A landscape with many valleys, sampled at points; each row gives a point and its height.
From any point a ball rolls to the lowest of the 2 points nearest to it. It stops when none of these is lower. Distance is the straight distance between rows; heights are no part of it.
j236: [146 126 186 191 150 171 119 143 128  89 136 192 128 151 117 180  99 155
 189 130 113 127 135 154 133  77  96 107 123  89 129]  height 481
j419: [ 83 100 210 151 146 119 162 178 106 153  83 131 143 137 121 139 146 153
 139 139 136  81 134 194 131 131 153 182 106  79 126]  height 620
j860: [131 172  86  69 116 133 106 155 137 141 104 142 144 132 114 150 155  95
 111 107 116 177 162 103 159 140 131 163 103 180 131]  height 307
j485: [158 129 103 155 104  89 153 136 100 103 133  92 141 104 164 138 112  92
 135 121 120 151 126 108 137 163  88  77 135 166  74]  height 615
j319: [118 147  63 146 157 120 119  93  94 126 103 121 100 126 113  86 146 126
  85 103 157 106 148  84 124 119 137 135 147 152 125]  height 344
j294: [ 59 114 167 159 173 130 137 166  81 155 124 150 128 114 140  98 149 135
 119  91 119  77 102 157 108 171 139 132 110  87 121]  height 571
j74: [160 123  99  28 119  93 152  92 154 188  76  72 123 143 102 122 112 104
 122 116 145 161  99  86 129 142 193 125 124 133 130]  height 581
j23: [ 64 150  96 111 150 107 137 110  80 132 135  98 104 107 168 178  79 128
 115  91 165 120 149 173 152 126 118  81 190 139 102]  height 446
j837: [156 108 164  80  89 163 151 125 160 164  76 141 119 154  91  88 138  81
 134 134 145 159 120  96 141 134 141 203  87 157 162]  height 399
j5: [142 118 125 207 153 126 126 122 116 149 122 127 127 123 129  63 142 138
 116 115 132 114 102  96  99 119 122 129 100 116 147]  height 429
j796: [131  71 198 130 154 155 146 125 134 181 185 151 151 117 148 130 110 125
 131 134 102 149  86 137 115 150  79 138 107 113 150]  height 567
j190: [156 135 129  65 103  94 101 132 168 166 148  71  84 141 137 110 118 101
 108 103 152 198 100 156 165 148 138 156 140 162 129]  height 537
j297: [103 127  86  87 161  87 126  84 109 105 129  72 131 133  93 207  96 157
 156 162 131 115 120 108 133 145 165 108 209 152  91]  height 240
j551: [148 127  86 188 140 133 136 108 117 134 116 110 100 110 160  73 132 110
  82  80 158 130  88  88 115 122 110 131 139 145 117]  height 387
j98: [150 129 114  43 100 110 154  61 153 189  98 119  99 144 101 111 122 133
 113 132 137 130 124 121 140 128 212 100 131 107 138]  height 603
j768: [178 114 134 143 107 124 110 149 185 127 113  89 161 167 109 131 116 129
 110 190 107 143  88 113 116 131 142 172 137 140 120]  height 624
j44: [123  96  77  95 131 136 152 101 111 144  95 133 199 147 120 137 146 129
  84 151 147 125 170  82 117  92 114 197 154 121 135]  height 207
j223: [117 128 143 137 170 111 138 180  86  62 115 121 180 103 149 135 107 149
 102 123  99 100 150 107 137 153 132 103 142  73  82]  height 686
j270: [117 107 180 177 155 203 122 120 119 142 139 179 130 103 122 155  77 137
 159 148 125 135  97 151 114  95 105 101 112  95 167]  height 517
j18: [162 120 126  97 111 178 148  56 114 119 134 176  95 142 134 139 135 113
 117 127 153 110 155 154 129 143 144 116 172 123 108]  height 413
j298: [119 127  94  85 134 134 132 156 110 158 124 113 141 125 123 132 150 104
  94  99 120 163 123  91 148 171 114 192 136 170 108]  height 277
j795: [127 116 119  97 123 123 110 108 156 168 120 164 104 125 129 116 134  93
  69 120 135 153 123 118 124 126 119 124 124 139 140]  height 363
j104: [126 139 107 146 120  80 123 119  91  96 130  75 147 150 101 162 125 154
 162 122 120 108 148 110 149 146 169 140 146 161  69]  height 275
j207: [127 159 102 119  98  75 113  94  98 100 135  82 142 158 141 136 156 144
 144 137 143 105 153 174 140 148 168 115 166 138  79]  height 322
j698: [156 183  62  84 118 126  87 141 130  90 149 108  83 130 105 107 142 121
 136  95 165 174 167 127 165 129 113 111 147 158 132]  height 621
j246: [ 94 111  77 120  88 114 153 164  98 162 155 134 116  80 155  94 130  84
  95 117 147 115 138 156 127 158  95  90 114 152 110]  height 489
j998: [ 69 115 183 183 170 107 108 185 107 141 203 115 185 128 137 132  89 189
 163 106 108 122 135 154 118 116 118 143 101 114 141]  height 284
j967: [ 95 103 179 153 162 103  95 145 136 103 201 102 221  89 148 132  83 211
 136  97 105 149 148 139 132 149 127 146  90 103 158]  height 328
j546: [107 101  96 104 124  69 180 121 102 119 114  65 157  65 165 171 100  91
 127 139 107 135 119  82 140 165  76 111 161 159  94]  height 595
j373: [ 85  85  84  78 103 104 199  93 108 133 127  83 144  94 157 146 106  94
 128 131 117 122 107  76 135 171 107 129 195 154  72]  height 579
j237: [ 89 123 145 162 161 117 118 121 110 123 148 147 129 142 125 171  87 138
 125 115 111 136  93 142 148 143 146  87 165 131  85]  height 513
j280: [121 153 161 206 167 132 125 161  95 106 133 164 165 141 146 127 116 176
 172  73 115 102 175 122  92  67 107 105  78  85 161]  height 369
j311: [132 133 167 188 152 147 120 142 185  82 125 160 125 147 102 110 154 183
 183 197  97  86 127 120 110  63 101 137  82  91 194]  height 139
j376: [146 156 132  66  84 121 104  46 113 154 167  86 105 140 161 126 131 120
 128 111 140 171 139 161 141 119 163 110 164 137 148]  height 457
j175: [134 106 112 112 112 172 161 127  88 159 149 110 143 124 102 165  54 113
 177 163 140 141 123 120 122 147 129  86 155 162 128]  height 498
j330: [159 130 188 205 198 129 141 108 135 114 153 166 166 137 150 123 133 171
 174 129 102 108 131 140  88  76  91 107  94  78 167]  height 414
j650: [126 149 136 146 106  79  79 127 195 106 129 137  98 157 106 107 169 125
 116 136  98 149  88 128 139 138 149 111 119 135 118]  height 270
j299: [113  98 145 154 152 120 119 133  93  76 113 121 187 111 118 132  98 149
 114 175 109 106 117 112 123 147 157 111 153  86  91]  height 708
j678: [119 131  70 142 132 181 135 106 109 114 114 123 162 132 159 155 101 134
 106 161 110  90 111  81  87 140 131 117 187 125 128]  height 497
j262: [114 153 121 166 109 142 114 113 155 135  76 162 108 139 100 129 135 143
 121 164 118 103 116 120 130  94 156 103 107 110 160]  height 336
j985: [136 179 132  95  70 139  61  93 200 113  99 128 109 144 163 129 149  80
  95 107 139 177 107 153 125 102 146 173 117 158 170]  height 458
j682: [134 144 135 111 146 139 108 137 184 107 118 229  80 141  92 132 195 119
 123  89 111 162 145 123 170  86  76 139  96 103 150]  height 362
j667: [105 103 122 134  82 144 150 141  98 160 123 133 126 136  75  86 142 120
 158 168 145  88 131 148 117 166 158 138 103 132 124]  height 428
j174: [ 94 114 220 173 171 140 150 119 181  65 116 180  95 135 124 172 164 151
 210 154  85  97  85 170 143  60  90 103  86  79 127]  height 521
j219: [112 124  98 118 189 129 103 120 125 130 117  86 133 132 100 152  70 124
 122 136 143 143 127  44 120 117 123 138 156 162 154]  height 247
j339: [ 77  91 169 164 153 129 121 154  93 125 186 129 180 135 128 114 118 155
 148 134 114 110 128 133 123 161 111 155 125 121 124]  height 236
j733: [ 78 162 116 155 107  98 108 210 107 118  95 143 163 125 134 149 163 141
 115 108 129  94 183 174 141 112 151 144  90 124 104]  height 427
j942: [153 160 124  68  68 162 118  47  98 125 142 127 106 129 152 123 143 130
 132 128 159 137 180 185 139 115 168 116 165 112 140]  height 439
j268: [159 106 121 118 100  79  87 120 194 107 150  90 130 160 130 124  95  77
 114 168 157 173 107 140 116 129 111 137 157 184 104]  height 496
j345: [148  90 119 140 114 164 149 147 133 150 171 119  67 100 155  96  85  89
 108  79 157 170  86 119 141 148  78 124 145 149 118]  height 613
j103: [166 143 104  72  99 113 124 113 141 145 115  72 109 130 128 126 127  95
 118 122 135 169 110 115 138 165 152 122 142 168 115]  height 557
j26: [154 136 141 160 150 139 160 155  95 153 123 172 113  99 116  71 164 114
 141 101 139 125 154 133 127 111  79 131  58  99 149]  height 494
j548: [141 110 161 208 147 172  87 129 151  61 159 194 142 133 104 146 109 153
 191 121 100 146 116 112 102  75  82 114 127 105 150]  height 452
j603: [127 148  74  71 167 102 149 107 103 153 123  79 120 159 120 188 103 172
 134 135 137 109 131 130 140 138 165 109 200 119 101]  height 288
j70: [ 84  57 183 172 123 129 173 128 103 184 118 128 148 115 120 106 133 142
 144 175 149  78 119 192  94 107 135 168  95 101 137]  height 645
j121: [120 139 102 128 171 108  69 138 166 107 117  97  90 135  85 127  74 113
 116 116 150 171  97  81 137 109 128 104 145 155 135]  height 300
j569: [122 139 162 144 118 153 144 206  55  93 147 114 169 115 106 114 132 170
 164  91 118 112 169 108 150 160 158 177  85 119  93]  height 332
j66: [153 137 126  94  92  83  67 147 206 115 150 106 104 153 133 106 138  81
  98 116 158 193 116 162 145 135 107 144 130 164 130]  height 519
j315: [ 87 155  87 134 141 174 150 152  44 147  98 127 160  99 136 150 108 129
 133 100 128  98 147 102 128 152 137 113 125 125 125]  height 538
j720: [128 163 176 170 160 149 152 171 111 128 101 182 138 135 133 138 160 169
 155  94 119  95 179 133 145  58 111 157  58  83 157]  height 320
j952: [138 144 160 165 167 133  94 158 182 119 133 146 146 158 125  96 137 137
 134  91  96 154 125  54 116  82  86 172  67 125 197]  height 520
j866: [123 129 207 167 168 146 137 159 163 108 107 174 101 143 145 171 153 136
 182 147 106  74 108 205  94 105 106 103 106  66 118]  height 491
j664: [149 165 139 187 106 128 105 116 164  87  92 150 129 173 100 144 123 160
 150 152 106 121 132  88 142  80 151 127  97 142 143]  height 283
j11: [134  87 191 144 136 133 126 110 159 132 110 138 150 119 105 105 159 139
 109 184  83 106  74 108 118 153 151 172 102  81 129]  height 674
j344: [112 142 149 117 131 110 120 108 206 122  97 143  78 188  87 113 109 151
 130 162 134 150 109 110 180  81 148 126 119 141 186]  height 577
j832: [ 94 147 113 159 130 115  88 156 118 144 150 117 102 106 115 143 115 110
 136  60 114 167  73  91 150 152 108  98 122 161 112]  height 465
j514: [ 53 130 118 131 139 146 159 191  50 151 107 104 162 108 142 163  79 127
 158 110 146  97 147 148 115 159 124  98 138 129 123]  height 510
j307: [132 120 102 173 136 153 103 168 135  92 136 187  97 114 120 134 143 138
 124  97 118 119 108 158 114 118  84 102 145  69 117]  height 518
j763: [165 170 139 123  64 131 107  92 201 123  70 155 107 133 154 111 185  97
  98 124 112 158 111 139 137 111 153 141  90 137 163]  height 435
j655: [ 79 138 140 188 139 114  82 151 116 120 170 142 120 137 114 173 104 135
 160  74  88 152  80 115 148 148 134  91 139 149  81]  height 488
j85: [144 140  91 135 132 107 145 128 112  98 139 142 145 179 158 138 151 151
 108 142 152  84 191 174 120 111 109 141 184 128 100]  height 141
j891: [164 127 124 107 167 162 137 130 115 110 147 167 141 136 125 133 104 112
 117 137 108 137 135  79 129 158  92  79 153 108 116]  height 564
j134: [150 111 115 128 131 165 128 121 114 123 115 128 224 148 132 141 124 158
 130 149 113 130 173  78  96 108 109 193 121 117 183]  height 271
j743: [141 156 116  10  71 127 103  89 129 181 180  80 105 108 184 111 147  88
 112  93 126 183 140 146 123 129 172 127 140 161 173]  height 471
j921: [155 167 115 129  92 108  91  89 143  88 135 120 111 165 107 123 152 134
 147 146 122 135 133 146 142 146 168  98 147 146  96]  height 310
j584: [106 121 206 198 143 108 156  98 188  97 127 176  86 142 108 137 162 148
 189 166 108  97  66 178 150  72 125 104  98 120 127]  height 540
j434: [129 121  91 130  73 141 123 155 117 161 153 117 112 123 108  99 131  94
 138 149 140 123 117 134 119 176 120 110 117 168 117]  height 462
j248: [153 126 120 125 111 141  73  68 180  89 119 157  88 122 119 127  95  80
 111 131 149 161 109 117 112 118 141  56 163 144 126]  height 379
j327: [130 132 158 202 127 156 103 128 191  83 115 161 135 150  88 113 109 151
 177 180 107 125 112  83 116  63 130 118  97 132 197]  height 214
j204: [ 86 147 112 123 134 110 104  97  90 151 134 130  90 108 133 154  99 123
 116  81 167 160 153 173 170 112 130  75 147 131 126]  height 423
j594: [145  37 110 102  50 115 150 106 161 156 149  98 139 120 129 109 105  86
 109 175 173 125 126 144 111 131 147 154 150 174 103]  height 441
j67: [104 131 110 120 151  90 178 161  76  67 102  76 177  82 160 159 113 140
 115 115  95 102 145  83 157 164 125 137 157 105  58]  height 662
j659: [102 136  43 129 144  72 107 139 116 118 100  48 145 110 117 181 124 164
  95 156 154 105 159  97 126  91 119 165 157 160 122]  height 356
j167: [157 114 120 117 137 175 182 105  91 116 130 152  80 118 131  98 128 126
 116 120 160  83 147 138 123 147 134 123 162 104  98]  height 376
j387: [ 98 159  58  86 162 156 167 149  72 150 103 113 116 103 123 144 108 143
 111 110 153 112 161 112 149 144 140 122 154 125 118]  height 566
j55: [160 183 138 135 115 137 160 167 148 142  89 150  96 149 102 119 147 165
 145 119 100 140 127 104 182 112 150 132  67 115 161]  height 321
j232: [161 163  45  52  83 111 124  93 134  90 125  61 124  92 174 109 157 110
  93 143 159 151 167 146 118 122 132 139 176 162 133]  height 431
j745: [ 92 114  88 146 168 104 113 136 102 141 118  79 171 130 103 155  84 163
 122 150 130 115 144  79 120  96 138 143 142 138 140]  height 299
j746: [149 130  93 131 113 113 183 131  77 101 114  95 150 105 150 111 123 119
 120 124 127 116 140 109 152 169 120 120 150 133  70]  height 636
j999: [111 144 141 124 127 107 138 196  62  77 154  65 175 108 118 149 119 188
 149  90 104 101 169  74 131 141 167 177  94 131  70]  height 278
j562: [116 116 156 151 149 130 164 150  97 127 128 147 111 174 120  98 160 144
 156 130 163  59 160 187 100 138 130 153 137 114 110]  height 274
j59: [121 130 101  24  87  88 107  92 152 192 148 108 125 112 156 123 136  74
  84 108 149 176 160 142 130 126 141 116 120 167 159]  height 487
j149: [144 115 110 122 114 160 113  67 160 136 115 134  91 112 163 150  71  71
 104 115 143 151  84 100  97 131 153  74 163 167 121]  height 407
j711: [159 159 101  33 104 167 109  99 134 123 160 147 102  74 179  77 197 107
  79 108 136 189 158 175 132 131 176 145 141 131 146]  height 474
j693: [143 127 153 175 119 141 131 111 182 133  75 171 105 111 125 108 162 126
 117 162 104 107  88 121 120  74 119 114  73  94 174]  height 377
j994: [145 132 119 170 147 214 111 116 106 100 136 139 146 138 128 123 125 152
 129 137 113 100 106  79  97 147 129 144 147 120 150]  height 533
j817: [132 165 163 147 132 163 170 157 146 132  77 178  92 130 120 134 163 164
 161 140 101 111 126 126 179  79 111 139  55  93 190]  height 256
j920: [144 188  40  70 135 130 112 149 104 116 118  95 109 123  99 154 132 142
 123 128 156 135 178 121 153 133 132 121 148 160 137]  height 598
j593: [146 121 115 178 144 101 158 144  88 145 128 145 125 104 137  54 144 117
 115 107 146 101 139 132 107 127 106  89  91 114 114]  height 464
j136: [143  76  91  92  68  91 133  78 166 109 136  60 139 125 145 125  98  76
 122 170 180 140 123 129 105 134 136 143 177 193 100]  height 468
j963: [175 104 161 140 130 138 153 134 169 167 125 168  80 109 117  68 134  88
 132 116 141 153 114 113 118 101  80 109  59 114 163]  height 470
j922: [175 117 168 176 137 145 133 133 164 102 152 150 137 161 111 114 153 156
 170 210  97  89 117 147  88 120 115 130 118 105 136]  height 219
j101: [152 166 100  94 111  65  82  79 121  71 102  61 116  84 124 166 126 103
 139 133 142 169 143 108 147 145 143  74 146 173 124]  height 318
j657: [117 141 125 168 131 112 116 178 108 130 108 161 159 116 140 135 164 143
  91 106 101 116 139 134 142 123 125 153  94 105 104]  height 459
j577: [152 141 161 181 171 118 105 140 166 128 164 140 173 126 153  99 145 183
 149  80  77 145 127  85 102 105  89 141  50  96 200]  height 492
j734: [121 126 155 151 114 163 143 167  77 137 125 130 152 123  89  92 140 150
 167 133 116 117 144 115 145 154 138 175  81 116 143]  height 382
j128: [165 103 101 107 105 126 190 151 104 127 126 132 159 144 152 116 147 137
 103 151 157 101 177 180 135 125 101 182 158 110  90]  height 48
j988: [148 169 151 147  74 124 130  89 185 124  77 167  81 106 148 120 208 128
 118 124 101 132  93 162 150 100 147 105  79  96 154]  height 412
j2: [155 105 142 107 132  82 123 120 172 138 138 148  98 122 127 103 156 132
  63 153 125 119 113 178 144 132 137 116 126  81  97]  height 272
j140: [111 170  54 153 118 129 100  97 110 108 104 113 133 121 158 196 113 130
 111 139 119 107 124 121  98 116 136  91 172 165 122]  height 463
j558: [142  94 164 178 165 154  94 125 157  93 166 181 136 136 106 107 132 124
 136 139 130 139 150 105 103  81  48 144 115 115 165]  height 420
j806: [144 164 131  56  76 167  51  98 173 117 133 137  99  99 181 102 175  87
  81  97 130 200 106 168 118 109 165 163 141 133 169]  height 472
j271: [163 127 127 106 132 171 154 149 111 183 144 105 169 161 104 130  84 141
 170 147 119 158 134  85 114 144 118 135 106 137 187]  height 421
j953: [122 149  85 148 128 108  76 128 141 126 113 114  86 112 134 127 128  78
 124  38 140 183  95  97 130 128 102 104 124 173 127]  height 443
j585: [152 143 141 104 138 122 125 149 153 148 136 160 102 151 115 147 139 154
  95 136 108 127 119 169 159 139 128 134 130  88 121]  height 312
j615: [ 95  85 143 129 152 116 138 149  97 148 167  92 176 132 121  98 131 151
 114 120 107 132 101  97 135 180 121 189 137 121 112]  height 186
j377: [166 160  81  25  78 137 126  89 107 104 171  83 135  69 206  81 176 105
  89 128 131 171 169 152 115 114 165 129 167 134 136]  height 456
j95: [129 115 144 128 177 166 119 137 126  98 155 209 103 124 106 122 129 119
 125 127 110 114 125 122 114 144  87  71 138  70 129]  height 546
j295: [125 153 125  95 123 135 101 154 160 146 116 203 119 120 131 141 181 101
  78 104 107 178 144 136 158 111  98 157 105 143 147]  height 335
j846: [128 110 115  98 129 146 198 127  85 135 137 158  98 145 153  88 169 116
 137 108 175  49 172 182  94 160 133 143 158 119  97]  height 326
j173: [129 136  83  59 144  65 129  84 111  80 107  56 102 101  93 196 123 130
 156 151 152 134 145  89 141 160 138 111 182 180 124]  height 282
j349: [138 112 131  88 145 141 151 145 113 184 123 122 163 151 110 127 146 147
 101 114 103 149 107  97 149 163 140 202 137 114 126]  height 239
j868: [123 123 174 147 156 134 106 116 191 130 104 165 107 168 106 118 105 112
 127 128 126 160 111  80 142  82 105 148  98 141 182]  height 548
j513: [ 80 104 110 114 113 135 174 154  59 162 131  88 164 117 112 174  62 126
 191 155 148 105 133 149 116 160 142  89 156 149 108]  height 527
j840: [136  75 153 134  51 120 133  75 144 146 133 124 119 130 108 107 135 106
 128 173 158 118 131 186 134 136 161 142 132 149 100]  height 410
j636: [111 127 101 124 162 108  76 147 148 102 136 131  98 112  76 128  88 142
  86 139 145 156 124 121 163 112 121  93 150 101 117]  height 348
j811: [122 129 119 167 131 175  80 147 147  99 141 137 123 141  94 114 116 129
 127 150 116 128  95  88 116 142 132 137 143 132 135]  height 563
j613: [130 177  60 152 114 126  99 109 122 108 105 108  89  88 164 109 161  89
  98  59 128 150  95  92 127 150 126 110 147 170 108]  height 422
j76: [142 112 156  88 102 123 165  79 189 166 102 145  75 153  93  98 103 127
 128 176 135 134 110 131 155  95 179 107 104 126 173]  height 608
j288: [178 115 153  85  97 143 150 116 150 160 125 155  78 126  93  68 142  77
 134 123 151 151 139 115 152 152 126 124  80 148 142]  height 436
j947: [133 106 184 150 105 135 154  67 139 143 141 145  66 135 130 121 144 127
 163 139 166  68 109 219 101 116 182 110 128 120  99]  height 354
j21: [181 126 153 107 116 158 130 142 171 121  76 146 155 166 129  96 121  71
 116 132 147 159 137  84 116 106 112 208  84 150 166]  height 360
j604: [134 109 159 148 159 125 112 154 181 102 148 189 100 136  89 130 161 133
 147 117 107 145 137 135 145  69  52 139  94  85 152]  height 390
j766: [138 125 183 194 173 111 138 171 133 114 135 151 150 160 154 137 135 158
 147 131 116  88 124 176  91 114 119 115 123  82 115]  height 455
j893: [121 129 141 141 131  98 120 146  75  95 141  48 160 118  84 174  97 177
 180 116 108 120 145  47 140 130 164 167 111 172  82]  height 220
j337: [139 177  82  69 136  91 163 125  83 147 110  85 147 161 167 200 137 158
 134  99 127 112 159 164 137 146 152 105 175 125  97]  height 337
j417: [ 90 105 170 156 182 155 174 180  79 139 121 124 157 125 169  99 113 148
 142 100 148  73 141 167  79 155 124 120 142  77 141]  height 539
j363: [149 113 147 116 179 163 151 167 117 157 155 131 131 147 126 135 126 177
  99 137 106 109 113 145 133 148 118 181 149  69 136]  height 367
j41: [147 110 192 145 135 168 150 107 159 130 172 182  94 150  96 123 148 119
 202 189 107  91  96 149 103 138 108 107 113 135 125]  height 276
j361: [146  71 186 149 133 128 140 112 130 106 117 141 144 122 115 116 133 139
 118 191 112 103  94 155 121 155 157 145 135  76  83]  height 692
j99: [163 165 110 106  96 103  75  77 158  81  88 115 130 118 133 149 122  71
 107 130 136 180 141 109 134 121 134  85 129 157 118]  height 346
j631: [119  87  83  85  98 151 171 128  93 137 108 142 187 149 116 142 153 139
 118 167 161 100 169 142 111 116 126 186 163 102 112]  height 142
j145: [130 142  49 102 104  83  94  90 128 114  90  58 135 109 136 148 145 116
  98 153 165 133 157 116 111 105 128 148 152 184 137]  height 398
j872: [132 185  87 106  81  98 119 129  98 164 124  98 133  91 166 143 167 107
 111  84 124 165 128 174 149 153 133 102 112 148 111]  height 397
j255: [113 104 127 108 151 130 127  93 125 128 145 132 129 129 128 156  92 116
 100 146 123 135 108 107 137 159 133  85 181 139  86]  height 536
j633: [164  91 132 106 123 174 187 130  95 185 151 140 135 139 116 123  77 123
 155 154 139 127 136 130 111 146 121  90 125 117 133]  height 466
j470: [127 169  84 100 121  52 146 110  83 147 110  65 139  93 175 188 143 131
 119  93 119 139 136 153 143 153 125  91 136 149  96]  height 373
j968: [118 147  67 111 120 124 116  70 141 115 107  89 108  95 178 176 102  84
 104 120 138 133 114  83  95 133 113  99 180 196 133]  height 437
j937: [135 150 125 174 124 131 115 165 136 112  97 181 108 103 133 136 182 143
 112  90 123 132 131 171 147  79  96 150  88  83 124]  height 486
j694: [112 135 122 118 156 113 143 203  77  72 187  84 177  86 147 122 119 164
 127  74  91 133 167  61 153 158 107 175 117 135  86]  height 329
j410: [129 111 175 151 171 167 130 135 129 163 170 160 176 130 148 171  76 155
 135 136  86 156 102 131 118 116  95 112 127 102 168]  height 545
j158: [ 68 155 120 113  78  83 106 142 104 153 150 135 135 159 134 147 158 110
 143 127 142 107 171 207 138 158 131 103 130 160 106]  height 366
j845: [ 64 127 206 148 168 133 132 195 105 152 113 149 148 131 137 141 162 163
 135  90  95  87 125 157 133 148 143 182  89  77 132]  height 596
j302: [117  85 105  83 136 136 174  73 137 106 140 101 143 115 153 135  88  89
 118 157 109 121  98  52 108 172 119 123 209 155  88]  height 561
j950: [116 100  95 141 111 163 150 129 109 173 161  84  74  96 135 100  74 114
 114 111 169 141  87 129 130 143 122 120 162 169 118]  height 634
j993: [146 115 174 142  90  63 113  99 202 117 130 156  88 121 116 100 158 118
 117 164 106 148  87 185 149 116 141  79 105  98 116]  height 226
j418: [149 147 129 161 138 103 134 150 119 118 147 135 128 203 116 114 158 166
 143 130 144  81 187 170 126 108 124 175 132 127 111]  height 212
j624: [154 171 128 126 108 150 139 171 153 184 119 132 127 176 111 131 121 136
 161 145  92 142 107  94 131 139 128 111  87 147 170]  height 378
j412: [145 100 150 111  98 131 128 126 191 160  80 116 130 129 104 102 131 113
  94 182 110 134  71 110 117 138 176 155 110 119 139]  height 651
j808: [150 132 128 133 138 151  74 168 200  92 119 100 140 170  98 108  86 108
 130 173 122 136  73  76  85 148 148 169 132 148 152]  height 594
j132: [128 131 144 190 182 132 121 136 111 148 159 133 153 121 161  73 154 151
 125  74  95 125  98  86  95 148 101 141  87 111 166]  height 461
j371: [ 84 127  65 105 168 146 114 107 107 131  85  82 121 108 110 138 116 123
  90 110 155 129 125  47 135 119 138 177 165 161 140]  height 295
j894: [104 128 120 108 129 110 127 107 128 199 127 165  88 106 136 124 115 116
  79  99 157 132 138 161 146  94 129  80 105 106 151]  height 394
j900: [ 50 139 143 153 110  77 103 202 112 136 135 141 145 153 111 146 137 127
 152 131 119 101 159 188 134 144 133 104 102 134 102]  height 393
j348: [138  93 191 175  72 134 135  82 154 126 129 150  95 120 127 134 134 118
 152 171 150 122 103 221 132 115 146 119 113 132 104]  height 383
j20: [178 108 150 120 133 172 138 110 144 124  94 155 179 164 111 108 144 116
 122 155 124 138 150  66 110 111 119 194 108 121 177]  height 319
j172: [107  91 173 138 129 127 166  86 143 160 151 174  88 156 101 105 154 118
 174 179 129  51 127 176  88 133 158 107 116 129 119]  height 323
j300: [ 96 122 164 150 150 121  89 170 102  74 196  94 195  91 143 129  93 197
 133  70  99 134 161  85 132 145 128 146  89 106 120]  height 364
j855: [ 70 151 124  82  68  80 114  91  78 125 135  94 154 134 162 136 163 112
 146 132 147 115 172 212 128 156 163  98 154 140  99]  height 347
j794: [168  53 167 129 147 164 155 127 159 176 182 147  76 100 148 101 107 101
 108 114 138 142  81 130 118 126  91 139 121 119 129]  height 590
j431: [125 110 143 123 173 155 169 152  80 158 162 158 158 133 145 106  93 140
 152 136 136  95 153 144  88 150 101  85 129  95 152]  height 502
j215: [ 64 147 103 140 144 134 126 187  85 115 110 134 120 109 155 163  82 121
 120  98 155 102 152 182 134 140 124  70 162 110 107]  height 477

Where does a ball stop that starts at each point below?
j223 => j219
j891 => j219
j361 => j297
j376 => j128
j103 => j311
j963 => j128

Call two points neighbours if one is among the 2 nearest of the other. Go from one point of each pair to the other, from neighbour to neighbour, staying as low as possible. Name the highest point that can't be avoided.
j893 / j5 => j246
j297 / j993 => j103
j893 / j817 => j513
j893 / j993 => j207
j615 / j993 => j300
j5 / j311 => j711
